Each row is a point on a tangle of strands that fork, close into loops and nearly touch. The rows are in no order.
Points whose rows are less than 68 apart are linked; no others are. Some points are linked to none.
Z114: [-38 -16  -9  22  -6 -17 -15 -14  19  -4  -1   5 -31 -43  27 -13 -18  21
  20 -17]
Z606: [ 12  -2  27  14 -35 -39  76 -13  -6  -4 -14  11 -18  17   4  37  11   2
 -12  22]
Z426: [ 24  72 -13  -8 -32 -28   9 -39 -35  39   3 -14 -13  11 -11 -14  21 -17
   9  10]
Z589: [-39   9  25   8  44   3  17  18  16  15   0 -12  -7  40  35  -2   1 -38
 -23 -24]
Z852: [  7 -14  -8   1   3   9  28  13   6 -19  -6  16   4 -22 -22 -26  -2  16
  20   3]
Z784: [ 14 -42 -57 -14  20  13  40  -4  22  -2 -31  12 -21 -65 -20 -21  -2 -10
  29  -1]
Z208: [-44 -18   8 -14  26  14 -41  11   7  -3   6 -10 -12 -20  38 -17  -6  -1
 -20 -28]
Z802: [ 31  -9 -17  -4  32  22  -7  -5  43 -11  19   0  41 -13 -42 -21 -15  42
  46  17]
Z830: [ 25  54 -25 -44   4 -14 -43 -22 -52  33 -22 -26 -21  27  -2  -2  -7 -54
  -9  -4]
Z30: [ 20  11  19  15   3   3  66  -3 -10 -11   5  -8   4   4 -21  -9   0  -2
  21 -12]
Z435: [  1 -17 -20   7 -29  16   3  34   7 -12  -9  36  -5 -38 -20 -26  -3  27
  36   5]
Z584: [ 17 -20   6   5  15  15  20   6  22 -25 -11 -10  28  -2 -16 -41   6   9
  20  21]
Z118: [ 20   0   2   1  -7  -5  66  -2  16 -23 -10 -14   8   7 -60  -7   4  -4
  41  -7]
Z733: [ 44  31   0 -20 -23   7  27 -32 -28  -8  19 -13  25 -10 -27   4   3  -7
  15  -2]
Z48: [  0 -20 -21  15 -42   7 -17  -4  -2 -19  -4   8  -7 -24 -51  17  -9  45
  52 -16]
Z773: [-33 -10 -23  32   0   9 -32  15  17   2   6   7 -46 -46  40 -26 -16  16
  12 -15]
Z800: [ -4  18   1 -18 -25  16 -70  -9 -17 -12   7 -24  26   8 -18  31  22  -5
 -25  14]
Z590: [ 14 -14 -13  -3  14  19  -7 -12  25 -40  15  -2  10 -22 -36  -6 -13  36
  46  -1]
Z298: [ 17  -4   2   5  18  15  -1 -31  -8 -36  33 -16  22  -7 -11   3  -9  29
  28  -1]
Z761: [ 21   0   7   3  -7  12 -29  -5  18 -17   0  -4  40   1 -44 -11   7  27
  26  18]
Z363: [ 22   0  26  -1   2  -1  48 -38 -17 -25   2  -2 -22  -8   4  13  -7  11
 -14  12]
Z939: [-45 -12  28  -4  53  -4   8  36  14  11  -8 -23 -14  10  50  15  -6 -51
 -35 -27]
Z117: [-30  21  21   8  -7 -10 -15  19   2  13   6  -2  10  18   8 -17  16 -16
 -11 -11]
Z699: [-45 -12  10 -14 -12   7 -60  21  18  -8 -16  -2  18   1   0   1  14  -7
  -6  11]
Z952: [ -5 -22 -12 -10  -3  13 -43  24  25 -16 -10   4  -3 -32  19 -36   7  14
  10   9]
Z185: [ -7   8  30  -3  53   1  24   5  -4  14  -5 -21  20  52  24  10  -1 -61
 -33 -13]
Z594: [  1  14  18  -1 -15  14  19  24 -40  -1  25   8 -12  12  24  -7  -1 -11
 -24  11]
Z848: [ 17  17  11   2 -47 -40  66 -17 -35   4  11   6 -29   8 -16  26  19   0
 -13   4]
Z685: [ -7  29  17 -12   4 -16  -4   8 -41  31  17   1 -10  34   3  11   3 -54
 -38  -7]
Z166: [-30  -4  23 -15   2 -20 -19  31 -34  27  20  38 -24  28  22  37  -8 -51
 -50  -6]
Z766: [-20   5  34 -11  -6  16  15  44 -31  -1   3  21 -17   5  34   8   0 -40
 -47  11]
Z550: [-11 -27 -42   3  11   1 -17  37  29  25   7  26  18 -22   0 -30 -33  45
  54  14]
Z675: [-26 -15  33  -6 -18 -21 -15  -6  -9   0 -27  -8   5  17   0  10  28 -20
 -41  14]
Z357: [ 37   4  23  -3 -14  -8  59 -40 -16 -10  14   2  -9  28  11  32  -4   6
 -44  17]
Z474: [  8  23   0  29   1 -13 -16 -47 -11  11  26 -14  12   5  -7   7 -16  21
  25 -15]
Z929: [-16 -12  20  -2  33   4 -14 -33   6 -12   9 -24   6  11  15  -5  -3 -12
 -24   0]
Z484: [-20  -6  -5   0  -9   9 -50  39  18  20  -4  -1  30   7   8 -17   8  15
  12   1]
Z583: [-24  24  -1  34 -32 -11  21  17  -5  19  15  20 -20  -8 -24  -2 -10  11
  36 -13]
Z740: [ 10  -3   8   5  11  24  60  29  10 -15 -18   9 -19  -9  21 -15   9 -10
  -9   4]
Z280: [  7  21   7   4   6 -34  19  -8 -24  49   4   9  -5  55  17  21   6 -48
 -56  -3]
Z124: [ 10   1  11  21  -3  -3  65  10  12 -26 -11  -3 -28  -1   8   5   2  -6
   2  -8]
Z37: [-36 -13 -17  -5  25  31 -68  18  18   0  13 -12 -12 -22  41  -3 -13  22
   9 -27]
Z249: [ 22  32 -17 -43   8 -23 -55 -36 -50  36   0 -12   2  24  -8  26 -12 -45
 -26  -3]
Z273: [-15 -32 -24   4   6  23 -59   5  36   7   7   2  -1 -34  23 -18 -13  46
  20 -28]
Z167: [-41   0  14 -16  19  17  11  69  -5  13  -9  13 -25  -2  34   9   3 -54
 -37  -7]
Z777: [-32 -27  24 -20  26 -22   6  13 -25  29   1  29 -35  26  39  35 -11 -37
 -61  -7]
Z173: [-31 -15  22 -25  29  10 -34  18 -15  -2   8 -16 -20   0  29   8 -12 -29
 -27 -15]
Z384: [  7 -22 -40   5 -11  17 -20  41   9   4  -7  35   8 -38  -9 -20 -21  64
  44   2]
Z129: [-21   6  -4  20 -38 -10 -30  16  18  10  -6   3  26   1 -14 -18  11  16
  21   2]
Z523: [ 18   7  11  -1  -3  14  -7 -31 -52 -11  58  14   0   0  13   8 -15  11
  -6   4]
Z43: [-39 -23  22 -18 -14 -15 -49  13  11 -22 -36  -6 -10   9   4  11  23  -7
 -29  11]
Z603: [ 39  56  -5  -5 -35 -25  21 -30 -22  13 -13 -15  13   6 -29 -12  31 -14
  11  22]
Z666: [-36  15  -6  31 -15  -1  10  31  14  10   6  18 -24 -13   9 -25  -1  13
  22  -3]
Z206: [ 31  12  26  -3 -19 -12   6 -30 -13 -13 -24 -23  29  26 -19   6  26 -14
 -48  38]
Z14: [ -3   1  18   9   1 -11  30 -21 -19  13  -2   8   3  52  22  28   6 -29
 -48   5]
Z170: [-10  -6 -18  16 -13   4  20  50  14  13   6  30 -14 -27 -12 -46  -3   6
  47   2]
Z961: [ 28  12  23   5   2  -4  10 -31  18 -32 -27 -15  36  20 -30   1  30  -8
 -22  33]
Z231: [-37  -4 -33  13   5  14 -18  20  33  22 -14  21 -39 -50  28 -43  -4   4
   2  -8]
Z746: [ 23  19  18   2 -27  18  12  -9 -36 -12  40  -1   8  -4  11   1   2  -3
  -7   1]
Z230: [ 10   4  14  -9 -18 -19   8 -27 -30   1  26   5  -2  32  16   7   8 -12
 -45  13]
Z359: [  1 -16  10  14 -27 -15  36   3 -20   1  -1  31 -43  30  53  30 -11 -13
 -59  18]
Z397: [-13 -27   2   7   6 -18  24   3  -6  29 -13  32 -45  35  41  30 -13 -19
 -62   8]
Z604: [ 13  -8 -32  -2 -24  10 -27  42  18  11 -11  17  34  -8 -15  -7  -3  66
  40  16]
Z466: [  9  24 -24  41 -20   4 -37 -31   0  22  10 -16  20  -2 -17  20  -1  33
  36 -27]
Z137: [ -9 -24 -40  -2  13  13  -4  11  32   5  -9  19 -17 -66  27 -47  -5  10
  27   3]
Z269: [-10 -18 -24  12  24  26 -66   6  54  -3   4 -10  29  -8  -4  -2  -9  60
  21 -26]
Z560: [ -6 -14  14  -1   6  19  28  24  17 -12 -33  -5 -13  -5  57  -6  -7 -25
 -45  15]
Z378: [ 10 -45 -37 -16  42  18  41   2  20 -18 -14   4 -14 -37 -27 -20 -19   6
  49 -15]
Z631: [ 18   1   4  13 -13  21  50  28  -2 -14 -26  10 -18  -7  53   4 -12  -7
 -35  13]
Z296: [ 26  38   8   1  10 -16  20 -45 -22  15 -17 -28  14  27  -8   1  10 -28
 -25   3]
Z111: [-10 -11  -8   8 -27  -8  15  -8  -4 -26  14   7 -21 -33 -29  13  -4  35
  47 -16]
Z698: [ 13  22  10  -7 -31 -33  57 -22 -14  -3   7 -11 -14   5 -36  26  23  -2
  20  -1]
Z90: [  9 -23 -40 -12  20  20 -17  34  38   8   0  12  10 -38  17 -46 -24  31
  41   5]
Z179: [-11 -17  25 -23  51   2 -16  -6  18 -20  -8 -38  17  14  23   9   1 -22
 -40  -5]
Z32: [  3   5  14 -13 -17 -21 -17 -29 -19 -10   3  -5  16  24 -12  11  21 -15
 -39  21]
Z471: [  6 -37 -36  19  28  31 -49  -4  57 -12  -4   0  14 -24 -11   1 -15  72
  40  -2]
Z767: [-41 -11  19 -23   0  -6 -40  24 -27   7  25  14 -20   3  21  25  -5 -30
 -27 -10]
Z295: [  9 -19 -47  16 -12   6 -23   8  22  -8  -6  14  14 -14 -61  18 -16  65
  49   4]
Z851: [ -8  10  18 -27  63  -1 -26 -15  14  -1 -14 -35  31  22  -5  16  16 -39
 -19  -1]
Z752: [  5  18  -4  17 -56 -12  -8  -5  -5   2  -5   9  12  -1 -34  -8  11  18
  33   0]
Z739: [  5   5 -25  41 -15   3 -34  -2  25  19  -2  -7  25   4 -20  26   3  61
  39 -31]
Z856: [ 16  -5 -13   1  21  19 -40   6  33  -9  10  -5  44   2 -15 -22  -2  34
  24  12]
Z693: [ 15  55 -27 -17 -26 -14 -29 -45 -38  43  -6 -29 -16  24  -5 -11   1 -32
  -3  -3]
Z334: [ 14  19   6   7 -21 -23  61 -13  10  -9 -20 -18  10  10 -48   6  36  -9
  24   4]
Z789: [-10   0  22 -32  63 -19   7  20 -15  19  -7 -16  17  28  21  35  13 -67
 -28 -31]
Z910: [ 15   2  19   9  24  -3  11 -46  -6 -31   8 -11   9   4  -4   5   3   3
 -19  15]
Z106: [ 13 -30 -49   1  11  14 -30   2  50 -16  -1   1  22 -25 -38   8 -29  68
  54   9]
Z738: [ -9  13  10  31 -19   1  13  -6  -8  -8  17   8 -11 -18 -20  -9  -7  27
  48 -28]
Z682: [ 38 -11  22   6 -34 -17  44 -18 -28   2   5  29 -21  22  34  34   0   1
 -49  14]
Z526: [ 40   5  13  -5   7   8  28  -9  23 -22  -6  -9  37   8 -28 -20  20  -3
  -4  25]
Z678: [  6  23   0 -29  18 -25 -30 -12 -58  44  11   6  -5  27  -5  21  -2 -68
 -19  -7]
Z329: [-19 -30  12 -19  23   5   6  39  16  -8 -28 -18  -8   4  50  17   2 -40
 -47  -4]
Z707: [ 26 -26 -11 -20  48  33  24  -7  20 -43   4   1   2 -30 -32 -16 -13  17
  44  -7]
Z509: [ 17  44 -11   3 -45 -16  -9 -13  -2  23 -21  -7  10   2 -33 -20  20  -4
  27  15]
Z138: [ 10   6  20  12  -1   2   0 -54 -29 -13  46  -5  -3   2  -5   5 -16  18
  14 -14]

A tip is a point with one link. Name the tips that can be reached along the links from each point below, in the order of the rows.
Z773 | Z114, Z604, Z851
Z138 | Z784, Z761, Z167, Z739
Z589 | Z606, Z789

A piece is two or more points that can be reached from each other along the links. Count, over all rows, the pieces, the separate loops (a circle has one, a figure eight two, a Y none), the forks (points with three links) and the tips (points with one).
pieces | 3
loops | 1
forks | 5
tips | 9
